Points, in no order, along strands that fork and pass close to each other.
Two points are linked if the straight distance between their rows is under 110. Some points are linked to none.
z313: [-22 -19  29  15  -6  -2 -21  -1   3  -5  15 -32   4   5   3 -33   9  -8
   0 -12 -14 -18  27  -6 -14   3  -5 -10 -17 -34  12  25  21  -9   7  12
  22  19   2  13 -29  28   0  11   3  10  20  32   0 -25  -9  -6  -1  24
 -12  13]
z379: [-37 -27  15  26  -7   5 -19   3   3 -21  14 -17  19   1  19 -17  -6 -18
 -12 -19 -31 -35  28 -13  -3  12   2  -7  12 -49  27  17  43 -25  27  33
   2   7   7  24  -8  23  -7  24  23  -3   8  21  -3 -21  22   7   1  28
 -14  19]
z691: [ 30   7 -22 -29 -11 -14  43   0 -14   6 -21  -4 -28 -24  -7  28   7  24
   9  26  12  17  -7  26   6   2  17 -25  -2   4 -23  -9 -32  11 -27 -12
 -28 -17  -1 -28 -18 -39   7 -24  19 -10   0  -4  -2  25  15   4  -6  -7
   5 -25]
z39: [-19  26  26 -51 -30 -27   1 -24 -17  21   3 -44 -13   6  -1   7  42  23
  11  13  46   0  50  16 -56   1   7   3 -38   3  -6   4 -10  11  -5  -7
   9  10  18  12 -29  14 -16  -6  16  18 -15  29 -21  24 -36 -41  -4  10
  -8 -17]
z563: [ 34   9 -26   3   1   5  34  16 -12  -3 -11  13 -21 -14 -10  11 -10   3
   5  26 -17  12 -22  12  17   4   1 -29  -2   1 -11   3 -22  10 -13 -16
 -32  -9  -2 -39 -16 -39   0  -5  -7  -2   8 -10   8   6   6  16   2   0
  10 -28]
z613: [ 39  30  -4 -28 -13   8 -26 -26  -6   4   1 -23  -7   4 -22  -7   2  26
  23   9  30   5   5 -11  -6 -33 -10  23 -38  28   5 -35  11  20   0 -22
   5  22  20  36  -2  36  -1 -14 -39   7   5  13   0  11 -50 -37   2  -3
  18   3]
z474: [-73   5  24  26   2  11 -46  29  16 -10   9  -2  22  43 -11 -17 -14 -27
   0 -55   9 -20   7 -12   9   8 -31  11   3   0  19  -4   8  -1  40 -11
  15  -4  19  18   6   5 -24  56 -28  25 -40  10 -31 -19  19  16 -44  -8
  -9 -12]
z978: [ 43  20 -33  17   4   6  19  29  18 -12  -2  12   2  -3 -15 -14  -9  -2
  18  -9 -26  20 -45   3  43  -5 -27 -14 -17   2  -8 -16   7  13   0 -37
  -6   7  -6  15   7  -6  14   1 -43 -22  11 -11  19   6 -12  25   8 -11
  10  -5]
z356: [ 40  -4  -4  10  15   0   5 -10  11   0 -11  25   1  -3  -1  11 -13  15
   0   7   9  20 -26 -14  17  -8   1  22  11  38 -11 -14  -8   2 -11  -1
   7   2 -30  11  29  12  20 -37   0 -29   5 -24  15  -1  -1   4   4  -4
  16  23]
z639: [  4  14 -21  -1 -28 -20  14  22   8   2 -10 -11  -7 -29  -9   1   0  -3
   1 -19 -15  18 -10  10  26   7  13 -45 -19 -49  -9  -3  23  12   5  -1
  -7   3  14   3  -9 -12   8  27  21 -34  -8   1  -4  20  30  30  -6   3
  -4  15]
z915: [ 27 -27  -3   6   4   4  -6 -35  -8   5   7 -18  13  -5  10 -13  23  12
   6  15  17   4  18 -20 -11  -5  14   2  -6   7  -2   9  20 -17 -19  14
  31  21 -22  36  -2  33  27 -45  10   2  20  13  20 -21 -24 -24  19  25
   6  31]
z277: [ -9  -3  35 -14  -7 -23  -1  -1  -8  17   3 -15 -28 -11  -7   8  16  11
  -5   5   4   1   9  15 -30  19  17  -4 -10 -17 -15  27 -17   6 -14  15
   0  -5  -4 -21 -23   4   2  -1  15 -10   8  13  -6  16   2  -9  -6   2
 -20  -7]
z673: [-52  -9  76  -1  21 -26 -21   4  11  22   9  20 -31   7  -7   6  13  11
 -17 -16  10   1  -1  22 -48  15  21  31  21  -4 -17  50 -23   6 -22  39
   5 -21 -30 -45  -2  -3  -6  -8   8  -5   5 -12  -7  -2  15   4 -17 -15
 -26 -10]
z505: [-31  15  33 -16 -15 -25  -3   0  14  18 -12   1 -29  -8  -8  25   6  17
 -12 -25  12  15  -5  15 -11   8  16   8  -1   8 -17  -8 -12  22   5  11
  -6 -14  -9  -6  17  -2  -4  11  23 -29 -32 -16 -22  25  23   1 -20 -25
 -10   6]
z665: [ 20 -13 -27   1  -5 -11  16   2   2  -3  -2  -9   1 -37   6 -12  19   4
  11  16 -20  10   0  14   5  -1  16 -37 -20 -50 -15  25  12 -10 -23  14
   0   1 -11  -1 -22  -6  28 -25  24 -15  24  17  10  -2   4  14  24  25
  -8   9]
z416: [  3 -15 -24  32  57  22   2  23   8  -4  15  47  27  32  14 -10 -18 -30
  -5 -18 -21  -9 -42 -12  19  -3 -37  25  44  28   6  12 -15  -6  -3 -21
  10  -4 -15 -18  14 -24  -5   8 -53  29  17 -24   8 -13 -17  24  -4 -11
  17 -11]
z360: [ 15 -28   2  25   9 -11 -15 -14  13   1   2  21   7 -22  12 -13   9  -8
 -14 -11 -25   0  -5  -6   7   4  19   7  17 -44 -16  27  20 -31 -33  36
  13  10 -32   1  14  11  38 -38  15 -25  31 -12  22 -12   8  15  25  17
  -7  42]
z684: [-65  -1 -13  15  -6   5  -4  20  20  -1 -14  30  24  -4  17  25  -4 -36
   5 -44   0   3   5   7  28   0  17  -5  24 -20  18 -14  15  -3  30  14
  -3 -17   0  17  33 -14 -13  35  40 -20 -49 -28 -17  14  69  35 -21 -15
   2  23]
z160: [ 14 -18 -42   3  -6  31  29 -22 -21 -20 -18 -12  26  -1  23  29 -17  -7
  -6  53   2  -9  19 -33   7 -12   5 -16   8  33  39 -29   6 -19  31  -5
 -27   6  24   9   1 -10  -9  19  32  23  -6   3   1 -11  14 -20  27  14
  23  -7]
z109: [ -7 -16   4   6  25  25  15  -1 -31 -15  -3  15   7  19   8  17 -24 -19
 -21  37 -12 -27   9  -8 -13  17   3   3  24  13  21  13 -25 -14   9   2
 -24 -15   5 -50 -11 -24 -27  21  -2  36   3  -8   1 -22   7   0   3   5
   1 -43]
z661: [-35  23  41 -33 -27 -46  -2  -7  11  24   2 -19 -26  -5 -11   6  23  20
   2 -21  18  14   9  27 -28  11  17  -3 -22 -16 -25  14   1  19   7   6
   4  -3   6  -5  -8   6  -7  11  32 -29 -20  11 -15  33   8  -7 -14  -9
 -19  10]
z574: [  5  14 -19 -18 -31 -15  -9 -25  14  -4 -10 -10   2 -29  -8  19   1   9
  20  -1  12  17   2  -7  13  -9  24   3  -7   8   1 -31  27   2  13  -1
  -3   4  12  40  18  18  14 -15  33 -44 -22 -12  -8  36  11 -11   6  -1
   4  44]
z941: [ 13  44 -26 -29 -19 -14   3  14  18   5 -12  -4 -17 -31 -33  22  -6  17
  20 -18  13  36 -28  24  34 -15  18  11 -26   6 -22 -37  17  44  -3 -20
 -10  -5  16  24  21  -3  13   2  -4 -45 -33 -21  -8  40  10   3  -8 -30
   9  15]
z442: [-57  -1   9  -4 -17 -13   7  16  -5   9 -13   9   2  -9   3  39  -8 -14
 -14 -18  14   0  11  14   2  10  23  -9  26 -11  13  -7   3  -1  25  25
 -15 -27   4  -2  22 -18 -11  41  48 -11 -46 -19 -26  23  71  21 -17 -13
  -8  11]
z719: [ 37  31  -9 -40 -18 -24  35   1  11  13 -19  -3 -40 -16 -26  18  15  38
  24   7  23  36 -22  26  13   4  11  -2 -29  20 -39  -5 -32  32 -29 -12
  -6  -9  -4  -2 -10 -22  20 -40   1 -33   2 -10   9  33   0  -9 -16 -23
   1 -19]
z291: [-39   8  45 -12 -30 -13 -28   9  -1   4   3 -48  -3  14 -11 -28   8   1
  -5 -16   5 -13  33  -5 -21   4  -5 -13 -38 -30   6   6  11  -8  22  -1
  15  13  22  12 -31  23 -21  40   2  15  -5  38 -16 -13  -9   1 -18   6
 -22   0]
z827: [-27  -2  30  25  31   4 -13  27 -13  -4  10  32 -11  18  -9 -11 -14 -31
 -24 -12 -26 -18 -18   9  -9  11 -13   1  30 -24 -10  41 -27 -12 -23   9
 -12 -25 -12 -74  -4 -35 -17   8 -35  29  18  -5   0 -14  -2  25 -11  -6
 -16 -42]
z912: [-39 -11  44 -22   2 -24  12  -6 -19  16 -11   6 -23 -10  -5  44   2   9
 -25  10  12  -8  15  25 -45  22  33  21  34   3   4  27 -23  -9  -5  40
 -17 -27  -7 -54   4 -26 -14   4  46  -4 -15 -12  -8  20  39   0 -11 -10
 -16 -21]
z440: [-10 -17 -34  42  38  18  -6  26   6 -18  22  42  38  23  32 -33 -18 -56
 -13 -35 -44 -25 -25  -6  24   9 -36   4  32 -10  17  17  13 -27   2 -11
   2   3 -11 -14  -3 -29  -7  27 -40  28  21 -16   2 -29 -12  30  12  13
   1  -3]
z540: [ 41  34 -17 -37 -28   3  16  11 -20   3   2 -33 -11  -5 -18 -13  15  23
  41  25  25  19  19  15  -5 -21 -14 -32 -62  -5 -12 -21 -21  28 -10 -39
  -8   8  25  12 -44  -2  -8  -8 -36  16  -3  23   3   9 -39 -30  -2   7
   3 -40]
z609: [-23 -14  48  22  30 -13 -24  11  18  12   7  31 -24   8  -7  -8   5   3
 -17 -27 -10   6 -29  13  -9   5  12  23  21 -11 -27  40 -25  13 -23  26
  19 -11 -37 -34   9  -1   5 -21 -12 -10  13 -18   5  -2   8  14 -12 -18
 -17   2]
z10: [-15   7   2 -50 -28 -25  44  -9 -21  19 -10 -26 -17 -25  -3  34  24  17
   0  29  27   9  39  28 -27  14  24 -24 -14 -11   3  -3 -13  -6  -5  11
 -19 -21  25 -15 -24 -22  -9   5  62  -7 -22  19 -13  34  16 -14   0   1
  -6 -17]
z529: [ -6   0 -20 -28 -30  -8  28  -5 -13   5  -1 -50   8 -24   0  -2  25  16
  19  23  17   8  38  11 -25 -14  10 -48 -42 -25   3   1  13   0  -8   1
  15   0  14  23 -30   8   7 -15  39  11  -8  45  -9  13 -10 -31  19  27
  -8   1]
z492: [ 26 -24   7  24  37  36 -16 -16  -5  -6  17 -16  15  33  19 -37  -6 -11
 -17  15 -17 -32   8 -37  -4   6 -29   7   6  14  11  15   7 -27  -4 -13
  17  20   2   0 -13  23 -10   6 -46  49  45  16  28 -59 -42 -19   9  16
   3  -6]
z905: [ 32  21   6 -32 -16 -12   2 -16  -1  12   6 -26 -17   4 -15 -17  20  33
  26   8  32  22   6  11 -19 -16  -2   8 -43  27 -22 -13 -15  27 -27 -17
  18  11   8  19 -17  22  10 -42 -22   4   9  15   0  16 -55 -29  -7  -4
   4  -8]
z626: [ 14  30 -13 -19 -20 -17  17  30  -8   6  -7 -22 -19 -15 -13 -10   5   7
  14  -1  -9  20 -12  16  18   2   1 -41 -40 -32 -10  -9  -4  27   6 -28
 -14   3  23 -10 -27 -14  -7  25 -13  -4 -14  10  -8  14   6  14  -9   0
  -3 -23]
z685: [-33  13   3  11 -10  -8  -4  23  40  10  -6  30  -3 -17  -4  13   5  -3
  10 -47 -10  21 -24  17  37  -6  15   0  14 -16 -18  -2   7  23   2   6
   6 -12 -24   7  37  -2  14   5  18 -41 -30 -31 -12  18  55  26 -15 -23
   0  29]
z101: [ 37 -22 -34  43  37  11 -16   5   2 -10  15  38  22  -3  17 -29  -6 -29
 -14 -22 -42  -6 -35 -19  22   3 -17  12  27 -18 -13  16  15 -20 -29  -4
  11  13 -28  -5  21 -15  21 -23 -41   3  37 -17  24 -32 -21  27  25  10
   0  16]
z534: [ 38  -4 -37  16   4  12  28   8   5 -11  -3  18   7 -16  11   3  -9  -7
   6  18 -31  13 -24  -5  36  -2  -3 -19   3  -5  -5  -9   7  -8  -6 -12
 -14   5 -11  -6  -1 -15  15  -2  -4  -6  15  -7  10  -3   4  21  18   3
  15   3]
z449: [  1  13  25 -18  -6  -2  18  13 -26  13 -10  -9 -34   9  -7  21  -4  -1
 -16  29  12  -3  11  16 -20  21   8 -16  -4   3  -1  -2 -52  10   5  -1
 -29 -20  14 -51 -31 -33 -30  18  -2  21 -15   0 -15   2  11   4 -14  -9
   2 -56]
z973: [  3   5 -16 -26 -31 -13 -17 -39   6   1   0 -32   2 -17   1   4  17  22
  20   4  24   7  23  -9 -11 -16  15   8 -26   9   1 -15  27  -7   3   3
  13  20  14  54   6  41  14 -23  31 -24 -10  16 -12  22 -12 -31  10  13
   5  41]
z699: [ -4   8  30 -34 -20 -19  15  -7 -13  17   5 -31 -18  -2  -4 -11  38  21
  13  16  27   0  33  21 -40   4   2 -18 -33 -16 -17  25 -30   9 -25   6
  14  -4   8 -16 -38   1  -6 -25   6  17   2  28  -1  11 -25 -26   5  12
 -15 -30]
z7: [-10   3 -15  38   8  14  -7  36  12 -11  13  13  20  19  17 -31 -10 -26
  -3 -27 -35 -13 -19  -5  24  10 -32 -28   8 -28   7   6  18  -9  19 -22
   4   4  -3  -7 -10 -12  -9  43 -28   8   5  -3   0 -20  -3  29   0  10
   1  -9]
z961: [  7   5   4 -18  -5  -3  11 -21  -2   8 -22   8 -16   0  -7  34  -4  20
   0  14  24  16  -9   5  -7   2  13  31  14  59  -7 -22 -30  21   5  -7
 -19 -15  -5  -8  13   3  -4 -16  25 -10 -16 -19  -7  27   5 -18  -9 -25
   6  -5]
z110: [ 11 -29  28  30  34  13 -28 -21   3  -3  10   1   1  34  16 -24  -9   2
 -21   4   2 -18  -4 -20 -12   5  -7  27  15  14  -3  17   3 -19  -6   9
  24  11 -17   4   4  33  12 -18 -29  23  36   4  20 -35 -21  -7  -5   9
   5  14]
z433: [  5   3  21   5   4  -5 -26 -19  25   0   2  16  -8  13  -2   7  -7  18
   3 -20  11   6 -18 -14   5  -9   5  43  11  46 -16 -18  -4  16   0   3
  19  -1 -24  24  43  35  14 -33 -10 -24 -10 -25   5   5 -10 -18 -11 -28
  10  25]
z84: [-16  -5  -5  14   4   5   8  11   1  -3 -10  11   3   3  10   8 -16 -14
  -5   1  -5  -4  -4  -4  11   3  -1  -3  11   4  11  -5  -6   0  16  -8
 -15 -16  -6  -9  10  -6  -9  28  11   1 -14  -6 -13  -1  25  12  -2  -8
   2 -10]
z689: [-17  31   2 -51 -35 -19 -23 -37  -1  10   1 -42 -11 -12 -15   0  20  26
  16   7  33  -1  40   4 -38 -13  10  19 -39  15   6 -10  16  13   3  -8
  15  24  25  38 -11  39  -5  -2  15   8 -13  33 -26  25 -40 -48   8  14
   5  18]
z438: [  7  61 -18 -28 -12  -7   5  39   8   6   0  14 -19 -11 -41  20  -3  16
  20 -37  13  26 -40  22  31  -9   6   4 -26  17 -19 -36  -2  65   8 -43
  -9  -9  18  10  26  -8   4  21 -35 -21 -33 -22  -7  22  15  14 -17 -47
   0  -9]
z919: [  8 -10 -30 -20 -21  15   9 -45 -23 -16 -22 -17   9  -6  19  37  -9  10
  -1  52  26  -7  26 -24  -9 -11  22  10   8  45  36 -37  11 -18  23   0
 -20   8  25  28   6   3  -5  -4  50  10 -14   6  -7   2   6 -42  24   9
  15   8]
z421: [ 15 -30 -21  33  19  20  -3 -13  -2 -13   8   4  26  -7  17 -21  -7 -22
 -15   7 -34 -23  13 -22   2   8  -3  -2  23 -34  15  15  26 -34  -5  19
  11  23  -6   5  -2   3  14  -6   7  11  34   9  25 -36 -10   5  35  32
   0  20]
z434: [ 69 -22 -23  12  18  17   3 -23 -10   5  -1 -13  16   1   5 -19  15   8
  10  24   9   9  -2 -23  11 -13  -8   2 -14  18 -13 -14   5 -15 -18 -13
  16  19 -19  28  -5  19  24 -47 -22   7  26   3  27 -28 -41 -11  21  18
  19  12]
z497: [-19   5  -1  25 -10   0   1  51   5  -3  13  -8   1   0 -10 -29 -11 -27
 -10 -24 -26 -11  -5   5  16  20 -15 -44 -10 -59   7  16  18   2  16 -15
  -9   6   6 -22 -28 -17 -12  52 -16   0  -2  15  -6 -14  15  39  -6   5
 -13 -17]
z743: [ 38   7 -35  -8  -3   7  28  -8   4  -1 -18  13  -3 -13   0  30 -16   8
  11  27   9  21 -21   0  22 -11   4   1   8  43  -2 -30 -10   6   8 -13
 -21  -5  -8   7  27  -3   2 -23  16 -23  -9 -20   7  22   6  -2   6 -17
  23  15]
z745: [ 15 -20 -37  -8 -16  17  33  -9 -25  -4   7 -35  25 -28  11 -16  27   9
  12  38  12  -1  39  -6 -10 -22   5 -43 -20 -29  19   9  21 -23  -8  15
  13  10  17  32 -29   2  15 -20  38  20  19  39   7 -10   0 -28  37  37
   3  17]
z589: [-17 -18  42 -12  26 -21   1 -13 -23  12   0  27 -30 -15  -7  19   5   0
 -27  11  -4  -4  -1  20 -39  14  28  27  31 -14 -13  52 -28 -23 -45  51
  -8 -23 -15 -62   4 -23  -3 -24  15  -7   6 -15   7   5  10  -5  -5 -11
 -18 -13]
z444: [-75 -13  52  29  11  -5 -40  22  16  -7   6  -1  10  33   1 -16 -14 -19
 -11 -42  -3 -27  20  -8 -10   9  -7  18  15 -16  14  27   2  -8  26  19
  17 -10  -4  -2   4  14 -22  37  -7  14 -16  14 -23 -18  33  12 -40  -7
 -19  -3]
z106: [-13   4  60 -11  -2 -21 -26 -17  22  18  10   1 -36  11 -10   2  11  29
  -7 -19  17  15 -12   9 -24  -1   7  45   1  39 -33   3 -19  33 -11  11
  20  -1 -22   7  15  29  10 -29  -2 -23   5 -14  -6  20 -10 -18 -16 -24
  -8  13]
z404: [ 27  16 -32 -38 -26  14  21 -21 -28   3  -4 -45   0 -12  -9   0  19  23
  31  39  37  13  36   8 -16 -27  -9 -28 -44  17   4 -29 -16  11  -2 -26
   3  12  29  23 -34   7 -11 -23  -6  31 -12  26  -2   8 -43 -54  18  15
  15 -21]
z282: [ 15 -21 -24  27  10   0  -1  -2   8 -12   4  22   9 -36   3  -9   1 -22
 -12  -8 -42   1 -19   8  19  10   9 -13  19 -64 -17  36  17 -24 -34  30
 -12  -3 -18 -26   6 -38  19 -17   8 -13  30 -13  20  -8   7  37  27  18
 -13  18]
z681: [-16 -19   2  25  38  36 -14  -7  -1 -25  14  14  37  51  25 -11 -29 -20
 -13  11  -8 -42   0 -35  -4   8 -34  24  37  43  32  -6  -3 -22  32 -16
   9   0   1   3   6   5 -20  32 -37  51  17  -5   4 -41 -15 -10 -10   4
  11 -16]
z216: [ 10  -7 -58  26   2  22  25  19  11 -20  -5  30  39 -13  26   8 -24 -25
   5  -6 -38   2 -24  -3  48   1 -21 -30  28  -8  19 -24  28  -9  20 -17
 -15   7  -6   9  11 -26   5  21   2 -10   2 -19  11  -2  15  33  19  11
  22  15]
z16: [-34 -13 -40  25   2  17  11  21  17 -12  -5  42  42  -3  33  16 -18 -41
   3 -25 -20 -18  -2  -7  35   6  -3 -17  41 -14  35 -13  30 -10  31   5
 -10  -8   2  11  21 -24  -6  35  31  -7 -25 -20  -2  10  48  35   7   8
  13  20]
z855: [ 24  -6 -19  20  36  29  -4   6   9  -4   1  40  28  44  10   6 -20  -8
   4  -1  -4  -6 -37 -21  26 -12 -37  20  27  59  14 -25 -14  -3  18 -33
  10   0 -11   7  31   3  -7   3 -46  20   5 -21   8 -13 -17  11  -8 -11
  26  -8]
z415: [ 11 -12 -42  -4 -14  29  35   0 -21 -13 -17 -19  22 -16  16  14 -11  -9
   1  47 -12  -3  29  -4   8  -3  10 -39   0 -18  40 -14  21 -20  19  -1
 -24   4  30   4 -19 -24 -15  29  46  14   3  24  -3  -5  23  -4  28  22
  14  -8]
z718: [-29  -6  54 -13 -15 -37 -34 -38  18  16   5  -7 -18   6   6   2  16  22
  -2 -25  15  -1  19   4 -34   5  16  42  -1  14 -18   9   9   6  -1  25
  24   2 -19  23  16  42  14 -25  30 -31 -11  -2  -8  23  -6 -25  -8  -8
 -14  31]
z386: [  1  -8   3 -16 -15  -6   6 -39 -15  -1 -13  -8  -2  -6  10  31  -1  16
  -4  26  28   6  22 -10 -20   0  23  27   8  48  12 -18  -6  -5  13  14
 -13   2   5  16  15  15   2 -20  41  -9 -15   0  -1  13   6 -21   7  -3
   8  16]
z451: [-11 -30  -5  31  27  29  -3  -7 -12 -23   4  15  32  22  28  -4 -16 -28
 -22  11 -23 -37   7 -31   4  12  -8  13  34   0  34   6  19 -31  19  17
  -2   6  -1  -6   2  -7 -12  17  -4  32  17   3   9 -33   0   3  12  19
   2  -3]
z397: [ 27 -35 -35  15   3  27  12 -10 -23 -13   8 -19  28 -23  12 -19  19  -8
  -3  35 -19 -11  28 -26  -5  -8  -6 -20   1 -27  25  14  24 -29 -11  20
   9  21   3  14 -20  -1  17 -16  22  32  34  24  18 -34  -3 -12  44  42
   2   9]
z725: [ 17 -20  31  42  37   8 -40  -9  30  -4  19  19   9  33  14 -39  -8  -1
  -9 -36 -14 -12 -22 -20   6  -4 -25  35  19  12 -16  11   5 -12 -13   7
  39  16 -37  22  25  37  28 -19 -55  -8  27 -12  25 -30 -32   6  -8  -4
   5  21]
z657: [ 25  31   1  11   4  -5   3  44  32  -3   5  26  -5   8 -27 -16   0  12
  23 -34 -15  30 -53  10  47 -13 -25   7 -18   4 -24 -18   4  37  -4 -29
   9  -4 -10  16  27   0  25  -9 -52 -40   0 -20  17  10   1  21 -12 -31
   4  -2]
z863: [ -4  27  50 -28 -12  -2 -31 -19   5   9   6 -14 -26  32 -15   2  -3  23
  -1  -5  31  -1  14   3 -33  -4  -8  39 -19  46  -9 -11 -21  34   6  -1
   5   2  12   4  -3  34 -20   3 -27  12  -7   7 -18  11 -35 -28 -25 -22
   2 -12]
z866: [-40 -10  11 -19  -9 -14  27   3 -20   7 -20   1  -9 -18   2  47  -6  -1
 -23  20  10  -9  28  19 -21  16  33  -8  21  -8  23   6  -1 -10  14  33
 -28 -20  12 -23   4 -26 -21  30  62  -7 -27  -9 -15  21  57  12  -3  -7
  -8 -10]
z572: [-40 -15  32  29  18  -3 -23  19  31  -1  14  34  -6  14  -1  -8   2  -4
  -2 -48 -13   0 -22   5   6  -8   0  24  18  -8 -16  14 -13   9   2  13
  25  -9 -34   0  23  17   8  -7 -14 -16  -9 -24  -5   3  18  18 -25 -12
  -6  22]
z389: [-21   2  28   6 -21 -14  -8  32  -5  14   9 -41  -8   6 -14 -34   2  -9
  -7  -8 -10  -5  17  10 -14  18  -6 -38 -28 -62  -1  23   2   0  12  -2
   4   2  12 -19 -50   0 -20  42 -11   6   1  34 -10 -22   5  18 -21  12
 -27 -26]
z100: [  6  11  -4  -7   4   2  23  23 -22   0 -11  10 -26  -7 -16   7 -15 -12
 -12  19  -9   1 -13  16   3  14   6 -31   7 -22  -6  19 -47   9 -17  -2
 -36 -19   6 -70 -25 -52 -21  16 -10  12   5  -5  -5  -3  12  18  -4  -7
  -7 -57]
z371: [-55 -12  14  27  37  24 -28  24  17 -25  11  14  34  59   8 -25 -15 -35
 -10 -31  -2 -35   3 -24   6   9 -35  17  26  22  31   6  -2 -18  33 -18
  12  -9  14   1  -5   0 -30  50 -43  43  -2  12 -12 -33   1  12 -34  -1
  -5 -21]
z479: [ -6 -10  21  22  13   7  -9  18 -15   0  17  -4 -16   6  -9 -33  -3 -26
 -17  11 -24 -16  -2   2 -14  17 -11 -14   0 -34  -2  38 -10 -15 -17   6
  -7  -8   1 -43 -27 -15 -11  12 -24  22  26   9   8 -25 -12   9   0  11
 -16 -31]
z427: [-43  20  15 -17  -9  -5  -6  -6   0  15 -14  10  -9   3  -3  42 -10   9
  -5 -11  28  13  -4   6 -11  -1  18  28  24  44  14 -24 -22  23  22  -4
 -14 -27   1  -1  40  -1 -20   9  32  -2 -46 -26 -26  24  32  -8 -19 -33
   6   0]
z288: [ 15  49  10 -29 -24 -10  -4  39  -6   7  -4  -9 -29   6 -38  -4  -8   9
  11 -15  13  14 -13  23  12  -6  -7 -10 -41  -4 -15 -27  -6  50   8 -39
 -16   8  30  -8  -5  -9 -16  34 -47  -7 -28   1 -10  17  -4   9 -22 -28
 -10 -23]
z373: [  3  -1  -3  -7 -32 -38  17   7  15   7   8 -21  -6 -37  -8  -7  21   9
  14  -7  -6  20   0  25   4  -1  13 -35 -31 -53 -25  20  21   0 -26  14
  13   8  -5  11 -15  -3  26  -8  35 -36  11  13   4  22  16  15  -2  12
 -15  29]
z936: [  7 -16 -25  12   9  28  24  -1 -29 -15  -5  -3  10  -9   9   7 -10 -15
 -12  42 -16 -20  14  -8  -3  10   4 -25  11 -19  34   7   3 -18   5  12
 -30  -9  17 -31 -21 -28 -14  19  18  31  11   2   1 -22  12   2  20  20
   2 -22]
z504: [-14  31 -30 -13 -22   1 -11  -3  21  -2 -11  15   3 -25 -14  26 -17   7
  22 -22  17  15 -20   3  31 -13  12  15   6  16   5 -42  26  30  20 -13
  -4  -3   7  32  43  14   5   7  16 -37 -41 -29 -14  30  28   2 -10 -21
   8  34]
z670: [ 47  25 -20 -16   4  24 -27 -29  -4   1   0  -7  18  23 -13  -2 -14  18
  12  17  27   3  -5 -26  13 -35 -29  36  -5  59   7 -50  13  -1  12 -30
   9  21  17  47  28  47  -3 -17 -47   8   3  -4  11  -5 -55 -25   8 -12
  21   2]
z906: [ -3  -8  -8   9  51  32  13  14 -22 -15   4  40  11  37   7   9 -22 -26
 -20  17  -8 -23 -16 -13  -4   3 -18  16  41  40  17   4 -46  -4   2 -13
 -22 -17  -3 -57   1 -37 -24  15 -34  61  11 -15  -2 -16  -7   7  -9  -8
  16 -48]
z969: [ 16   2  17  31  20  -3 -24  26  31   1  15  16  -2  20  -6 -34  -4   3
  11 -37 -19   5 -43   1  29 -12 -28  17  -2  -2 -23   6   5  14  -5 -12
  27   9 -19  18  18  26  24 -14 -49 -23  14 -12  16  -4 -16  16  -7 -13
   2  16]
z554: [ -2 -25  29   0  -8 -17 -15 -38   9   3   7  -7  -3  -7  14  -4  20  16
  -7  -2  17  -7  26  -8 -26   0  22  15  -1   1  -4  15   5 -24  -5  36
  24  10 -10  25   8  40  20 -33  36 -21  17   8   3   2 -10 -21   7  16
  -4  44]
z385: [  3 -13   2  29  24  32 -11   2 -16 -10  23 -11  10  11  10 -46  -1 -29
 -19  15 -34 -32  13 -23  -9  12 -15  -7   1 -29  15  31   7 -22 -14   5
   2   9   6 -26 -27  -4 -12  17 -36  49  43  17  13 -49 -28  -1  20  18
 -13 -21]
z901: [-52 -19  59  20  -2 -23 -28  14  19  -4   5   0  -6   8   3 -20   1 -10
 -14 -39  -7 -14   9   5 -12   8   5  16  10 -29  -6  30   4  -4   5  34
  16 -12 -17  -4   6  22  -5   9   8 -17  -7   1 -11  -4  24   9 -26  -2
 -27  18]
z880: [ 60 -18 -24  31  33   8  -9 -11   7   1   8  12  17   1  12 -23  -3   1
  -1   2 -18   9 -20 -26  20  -5 -16  11  10   4 -10  -4  20 -20 -13  -6
  25  24 -35  26  17  14  30 -42 -33 -11  33  -9  37 -31 -32  13  17  15
  15  32]
z275: [ 32 -21 -40  28  22  -1  -3  -6 -11 -17  -9  49   4 -21   6   1  -3 -24
 -14 -10 -53   0 -38   5  26   4  -7   6  29 -26 -18  20  12 -21 -45  14
 -18   0 -27 -35  24 -50  21 -36 -14   1  23 -20  21 -12  -6  34  32  -1
  -6  16]
z837: [ 27   4 -41 -35 -21  18  18 -44 -28  -3 -13 -34  11  -7   4  17   6  25
  20  59  36   4  35 -12 -14 -25   4  -8 -21  52  25 -38  -2  -7  12 -15
 -14  14  27  28 -13   9 -11 -18  14  29  -9  19  -3   2 -23 -46  25  18
  18  -4]
z826: [-10   3 -10 -26 -33 -15  24  -2 -13   6  -6 -34   2 -28   1  14  15   0
   7  20   7   8  33  15  -7   3  17 -38 -21 -30   8  -6  14  -8   3  12
  -7  -5  30   8 -14  -6   2  15  59 -20 -16  28 -14  23  20   0   6  16
  -7   4]
z538: [ 54  16 -37   0  19  26   5 -10   2  -2  -1  19  27  21  -3  13 -26   8
   8  17  10   7 -30 -24  25 -16 -30  21  11  61   9 -49   4 -11  12 -36
  -5   4   7  31  36  16   5 -14 -36  -2  -3 -18  14  -2 -28  -4  14 -15
  29   6]
z566: [ 33  32   4 -52 -19 -27  18 -17   2  13  -7 -12 -30  -6 -13  16  29  37
  18   6  43  26   3  26 -20  -1   9  11 -32  38 -32 -18 -37  30 -17 -16
  -2   4   8   6 -10   0   6 -42   4 -14 -13  -1  -6  35 -34 -32 -13 -19
  -1 -21]

A fork is a point with three links, a tip a point with one. Leave the first point through the second and follow the links. Name the first fork or tip that comes.
z626, z288 => z961
z961, z743 => z360
z609, z673 => z534
z684, z442 => z10

A fork is a point with three links. Follow the links from the first point to the second and name the forks in between, in order.
z288, z415 => z961 z919
z101, z699 => z961
z440, z110 => z563 z534
z609, z313 => z534 z563
z978, z474 => z534
z404, z880 => z919 z961
z389, z534 => z563

Follow the links from the first point to the second, and from the first to the third. Name the last point that the two ways share.
z291, z110, z609 => z534
z404, z373, z275 => z961
z492, z440, z371 => z534
z915, z277, z404 => z961
z360, z906, z404 => z919

Name the points in between on the shortest way along the links from the first point to the second, in order.
z386, z373 => z961 z427 z505 z661 z277 z699 z39 z689 z973 z574 z504 z941 z438 z288 z626 z639
z313, z589 => z291 z389 z497 z7 z440 z416 z855 z538 z670 z613 z905 z566 z719 z691 z563 z534 z216 z16 z684 z442 z866 z912
z109, z275 => z936 z415 z160 z919 z386 z961 z743 z356 z433 z106 z718 z554 z915 z434 z880 z101
z479, z100 => z385 z492 z110 z725 z969 z657 z978 z534 z563
